Points on a hilly landscape, in no order, each with its height.
A climber steps from a point to whichever of its 2 nearest points has the largest rise for the distance, and stops where none of them is higher. Distance is the straight distance between rows; heights are no part of it.
<658> h=431: 91,141,111,133,119,133,130,120,44,53,114,89,97,89,126,100,80,117,135,104,138,90
<967> h=683: 81,103,125,124,107,81,96,32,93,106,106,47,96,76,66,88,114,106,153,85,105,99
<590> h=654: 106,98,101,76,141,89,121,96,71,152,77,107,93,107,96,112,102,105,105,102,72,56
<739> h=133: 125,77,91,39,93,113,81,108,70,103,92,145,127,100,87,109,109,97,65,91,90,108
<129> h=184: 104,145,123,118,136,122,80,124,118,118,75,110,124,98,76,123,104,147,103,75,112,112
<1028> h=21: 115,120,96,112,123,103,93,145,68,147,88,142,123,140,89,127,104,106,63,115,78,98
<1088> h=539: 80,69,76,111,129,114,102,104,95,63,99,144,117,122,89,119,107,24,142,77,125,72
<540> h=452: 48,94,69,122,90,125,108,106,92,90,166,82,124,56,130,109,86,108,101,87,142,82
<373> h=621: 126,121,121,72,109,90,95,122,168,149,132,88,66,117,123,79,103,94,91,83,70,136
<764> h=510: 86,99,100,65,61,115,81,82,72,49,95,93,22,100,71,80,78,106,107,99,100,106
<20> h=650: 104,114,110,114,89,109,113,132,146,117,131,107,99,116,104,123,97,88,87,134,82,127
<558> h=524: 113,86,132,74,80,75,102,99,128,112,125,106,103,93,90,101,93,115,64,90,83,123
<470> h=665: 126,54,101,126,126,78,92,101,108,86,66,91,100,125,157,81,106,94,147,142,101,90
<324> h=505: 76,87,67,86,133,135,114,86,74,79,99,97,106,110,81,116,94,59,144,77,109,75
<560> h=565: 99,131,98,127,115,155,118,131,97,77,75,87,81,121,79,115,61,120,86,123,117,87
<851> h=529: 72,108,100,120,105,79,86,84,120,128,133,92,132,68,120,112,123,109,96,99,51,69
<880> h=488: 70,66,81,88,113,84,134,71,65,98,93,94,82,102,101,98,103,76,164,85,125,86
<180> h=660: 71,121,130,99,87,99,101,59,130,121,128,49,73,64,67,105,89,94,131,79,102,111
<805> h=259: 97,120,116,88,110,117,122,93,88,63,104,94,115,86,73,124,83,83,126,122,88,137
<862> h=46: 67,104,107,120,116,120,88,111,50,101,101,133,84,118,77,137,99,82,113,113,77,108
<633> h=261: 118,94,101,66,99,106,90,95,118,157,103,91,109,95,96,108,98,104,125,94,112,140
<257> h=472: 114,62,82,74,108,53,115,72,49,98,41,103,76,115,83,88,110,71,121,100,82,55
<442> h=573: 111,120,136,57,84,80,98,142,157,119,139,110,75,100,86,90,92,101,65,81,74,154
<1098> h=410: 125,89,145,79,138,82,95,89,71,104,77,101,87,85,40,102,112,104,77,79,68,93
<1107> h=106: 99,109,115,137,150,84,100,124,96,74,90,128,149,111,144,127,112,94,84,108,105,115
<502> h=433: 66,102,57,127,94,99,113,79,63,126,168,86,160,61,117,117,112,93,108,87,126,61
<389> h=165: 92,113,103,124,154,116,62,113,106,122,108,109,119,102,128,130,99,125,120,94,98,110
<13> h=690: 126,83,117,78,44,125,120,85,116,106,96,52,49,102,88,86,50,94,96,120,99,112
<1120> h=454: 127,47,87,45,72,128,93,90,95,90,112,121,106,115,117,76,110,74,121,91,142,124
<12> h=592: 93,70,101,73,80,93,75,71,159,168,118,100,38,111,85,98,94,74,91,81,101,128
<106> h=613: 101,127,71,76,77,74,105,103,132,70,104,73,72,82,150,91,96,89,94,133,61,75
<796> h=139: 103,116,97,117,140,95,55,115,108,112,78,157,140,119,144,122,119,113,81,91,83,111
<719> h=279: 103,112,91,93,112,109,100,87,118,103,80,72,103,90,93,109,94,86,137,105,105,109
<668> h=57: 73,120,94,143,118,74,88,130,60,99,104,132,95,138,116,125,109,75,116,122,101,116
<276> h=675: 146,114,103,99,94,74,80,116,175,174,112,77,95,137,95,74,133,70,86,84,75,152
<861> h=401: 100,56,88,112,139,91,96,78,104,110,56,130,132,116,106,92,120,108,85,67,116,79
<951> h=724: 114,122,101,119,68,114,81,118,179,151,117,52,99,119,95,73,121,54,108,89,50,142
<403> h=489: 106,131,117,144,123,84,83,99,93,96,69,142,120,119,103,93,125,150,61,93,69,68
<948> h=507: 67,56,83,61,96,95,109,76,52,85,108,99,57,98,131,76,90,75,143,110,105,52
<836> h=34: 89,140,84,117,104,109,74,123,62,124,111,143,111,125,89,126,115,99,92,97,44,92
<480> h=612: 118,65,134,119,104,92,126,105,85,111,84,94,86,125,107,89,97,123,104,154,105,95
<571> h=547: 104,142,84,144,120,104,91,145,110,91,72,107,96,125,116,103,107,128,53,112,84,55
<183> h=584: 88,69,82,143,113,69,112,85,87,76,93,128,132,116,110,102,117,63,137,95,126,94
<1128> h=694: 132,113,112,89,59,121,88,122,140,131,117,41,99,113,82,69,129,69,135,105,25,107
<621> h=622: 84,145,98,133,121,95,141,131,120,75,89,85,98,94,127,92,86,136,47,119,107,82
<46> h=532: 114,32,97,93,136,89,84,107,68,81,87,138,131,102,141,116,106,69,125,83,94,102
<754> h=483: 85,81,101,96,105,132,123,74,66,72,92,92,35,108,68,79,81,122,106,88,132,84
<624> h=100: 131,106,95,81,57,111,74,158,76,149,107,137,145,121,90,97,118,125,87,114,55,124
<549> h=638: 138,49,119,88,116,100,98,87,81,122,80,81,86,117,144,89,96,119,139,130,105,107
<464> h=380: 116,103,96,65,112,101,92,97,79,82,92,124,104,107,108,79,103,124,110,75,141,133
<97> h=695: 83,149,101,153,83,97,122,153,132,61,94,67,131,80,101,84,83,133,73,114,123,97
<879> h=115: 110,83,80,76,68,106,111,117,58,135,116,137,152,111,94,107,109,113,62,114,99,126
<630> h=486: 120,50,91,56,102,104,66,96,90,70,90,143,58,122,112,86,107,77,98,104,122,132
<28> h=237: 115,118,122,74,91,89,126,111,109,37,111,103,94,93,110,107,73,92,98,141,88,115
<461> h=444: 103,99,122,111,146,86,74,88,92,95,54,134,106,105,79,114,110,113,76,85,86,92
<111> h=239: 112,117,105,61,83,96,100,88,106,109,73,100,124,80,26,102,101,111,47,45,125,115
<487> h=629: 101,103,136,91,114,96,83,67,150,146,114,71,64,93,62,112,92,72,103,83,90,122
<1133> h=628: 112,54,69,118,87,72,98,71,101,83,71,97,129,134,139,74,119,72,116,121,116,80
<1137> h=756: 84,127,116,136,57,104,99,132,143,83,129,72,117,70,84,95,74,131,87,117,130,135
<413> h=526: 67,79,71,82,109,97,88,97,73,88,83,110,53,93,145,82,88,113,102,109,84,50
<975> h=77: 92,132,99,176,134,75,89,137,69,66,79,140,127,150,129,114,106,101,88,128,119,121
<1079> h=421: 144,70,105,70,112,111,125,99,68,100,105,144,120,124,100,91,108,82,120,94,160,133
<127> h=727: 76,110,84,143,110,76,91,60,56,104,113,70,136,71,106,101,127,111,149,109,84,66
<985> h=765: 99,137,53,136,116,90,121,86,30,77,94,80,142,76,116,110,129,105,116,104,91,46
<435> h=686: 105,126,82,79,125,98,100,92,30,142,74,102,115,97,117,98,124,120,128,94,61,69
<938> h=476: 53,87,105,93,76,91,114,94,90,103,158,105,104,57,127,111,100,147,81,71,130,98
<924> h=407: 71,88,69,123,78,99,146,70,85,94,147,82,158,78,76,102,109,91,79,92,152,85
<90> h=604: 66,99,116,112,91,105,98,107,165,104,146,102,64,102,115,103,93,120,95,100,95,113
<787> h=703: 89,100,101,121,45,110,103,144,139,89,141,105,127,97,108,110,85,106,63,140,112,130
<83> h=583: 102,66,101,145,76,72,146,126,80,116,108,104,71,147,90,104,94,83,91,166,116,95
<332> h=312: 106,121,68,101,114,107,120,87,109,103,79,102,160,97,104,83,106,98,99,76,129,84
<318> h=274: 92,121,74,75,93,109,95,80,121,117,70,98,152,80,75,99,110,109,90,34,139,111
<570> h=548: 77,54,108,109,84,65,91,47,143,130,107,102,68,120,96,96,102,69,81,92,126,118
<253> h=561: 69,108,61,63,110,87,83,97,113,83,104,134,73,97,167,101,96,78,102,107,84,86
<412> h=456: 94,88,111,114,126,143,147,103,51,52,104,91,75,98,105,86,75,125,120,88,162,73
<700> h=495: 86,120,98,159,104,157,127,127,131,48,104,82,107,103,117,100,74,122,105,91,171,97
<428> h=554: 71,104,115,103,121,79,101,63,137,96,117,77,107,42,141,95,102,120,105,88,71,58
<1110> h=181: 128,103,113,50,83,81,56,96,116,108,83,126,58,93,74,100,114,88,48,56,96,116
<806> h=480: 156,80,132,80,80,75,102,82,127,112,97,78,68,105,77,84,96,84,64,96,72,109
<729> h=154: 122,85,91,35,112,105,51,105,97,73,75,137,87,79,96,92,121,92,57,67,85,95
<483> h=347: 101,92,88,132,96,125,123,107,92,81,95,93,132,103,131,89,101,107,90,113,127,79
<426> h=242: 149,112,127,53,118,63,95,84,104,139,92,95,84,86,85,106,117,97,116,104,103,153
<458> h=655: 115,113,94,93,56,125,99,97,137,105,91,73,55,119,53,107,81,72,79,107,77,108
<636> h=651: 102,124,82,79,70,78,61,87,123,88,96,81,82,106,114,80,106,89,136,109,56,92
<296> h=603: 114,81,96,112,72,70,141,87,118,102,90,98,80,139,86,87,91,76,65,150,125,127
<530> h=722: 98,107,64,97,110,108,98,85,53,87,74,108,136,85,100,92,119,97,122,99,68,44
<887> h=523: 91,84,68,87,110,105,60,114,100,67,88,143,65,124,146,101,99,95,123,129,101,112
<840> h=377: 83,64,93,137,90,112,148,97,103,92,127,84,123,86,92,117,94,118,55,114,143,82
<353> h=209: 124,120,140,100,115,120,89,106,123,107,73,105,132,75,51,102,106,147,66,46,117,123
<258> h=91: 134,84,106,113,46,125,86,154,85,122,116,107,144,105,105,103,93,130,103,139,96,134
<295> h=497: 108,62,74,75,117,73,89,103,67,91,58,139,97,108,125,112,114,65,115,92,71,65
<7> h=211: 116,103,99,49,100,77,80,77,69,128,85,119,88,83,56,99,120,114,68,55,120,123
<384> h=440: 153,79,120,58,117,93,105,69,103,110,62,86,88,73,51,101,103,65,86,90,74,105
<1083> h=568: 63,123,138,103,56,79,77,125,158,91,141,88,66,91,75,80,87,115,100,81,92,131
<36> h=705: 78,107,82,118,95,91,73,39,102,92,87,43,103,55,95,92,114,94,148,102,85,67
<441> h=625: 100,117,121,83,107,108,132,81,95,144,82,67,74,88,76,104,76,120,101,89,84,60
<1030> h=531: 79,107,121,160,125,165,128,136,89,73,111,90,86,113,97,114,73,141,86,121,148,112
<604> h=579: 91,110,105,77,87,93,114,93,125,73,123,63,115,45,145,98,95,101,101,120,47,67
<532> h=676: 112,125,91,89,33,112,70,122,131,93,123,71,77,102,90,84,97,75,131,120,34,103
<688> h=451: 82,151,102,129,113,127,122,111,96,31,105,97,115,88,86,100,86,111,128,83,152,103
<703> h=538: 69,107,112,91,56,104,83,106,113,61,119,89,71,77,62,91,80,103,105,78,101,111
<659> h=599: 106,123,97,95,111,142,123,122,67,124,75,83,87,91,80,114,76,146,91,103,104,81
<873> h=501: 72,99,129,110,83,76,87,82,99,103,174,115,127,68,137,106,103,129,76,96,85,88
<1073> h=652: 115,81,105,109,70,108,128,73,117,79,73,69,59,123,75,97,56,52,87,151,120,120

For each start below, name the point where the climber stops.
<658>: <1137>
<483>: <951>
<426>: <951>
<1030>: <985>

Call two points neighbours if one is among the 2 nearest of the other. Go from one point of each pair to the other, from neighbour to neighbour, staying as high as possible. Name the lowest point that can't be avoided.
<719> / <1137>: <426>
<253> / <13>: <880>
<985> / <1137>: <658>
<13> / <470>: <83>
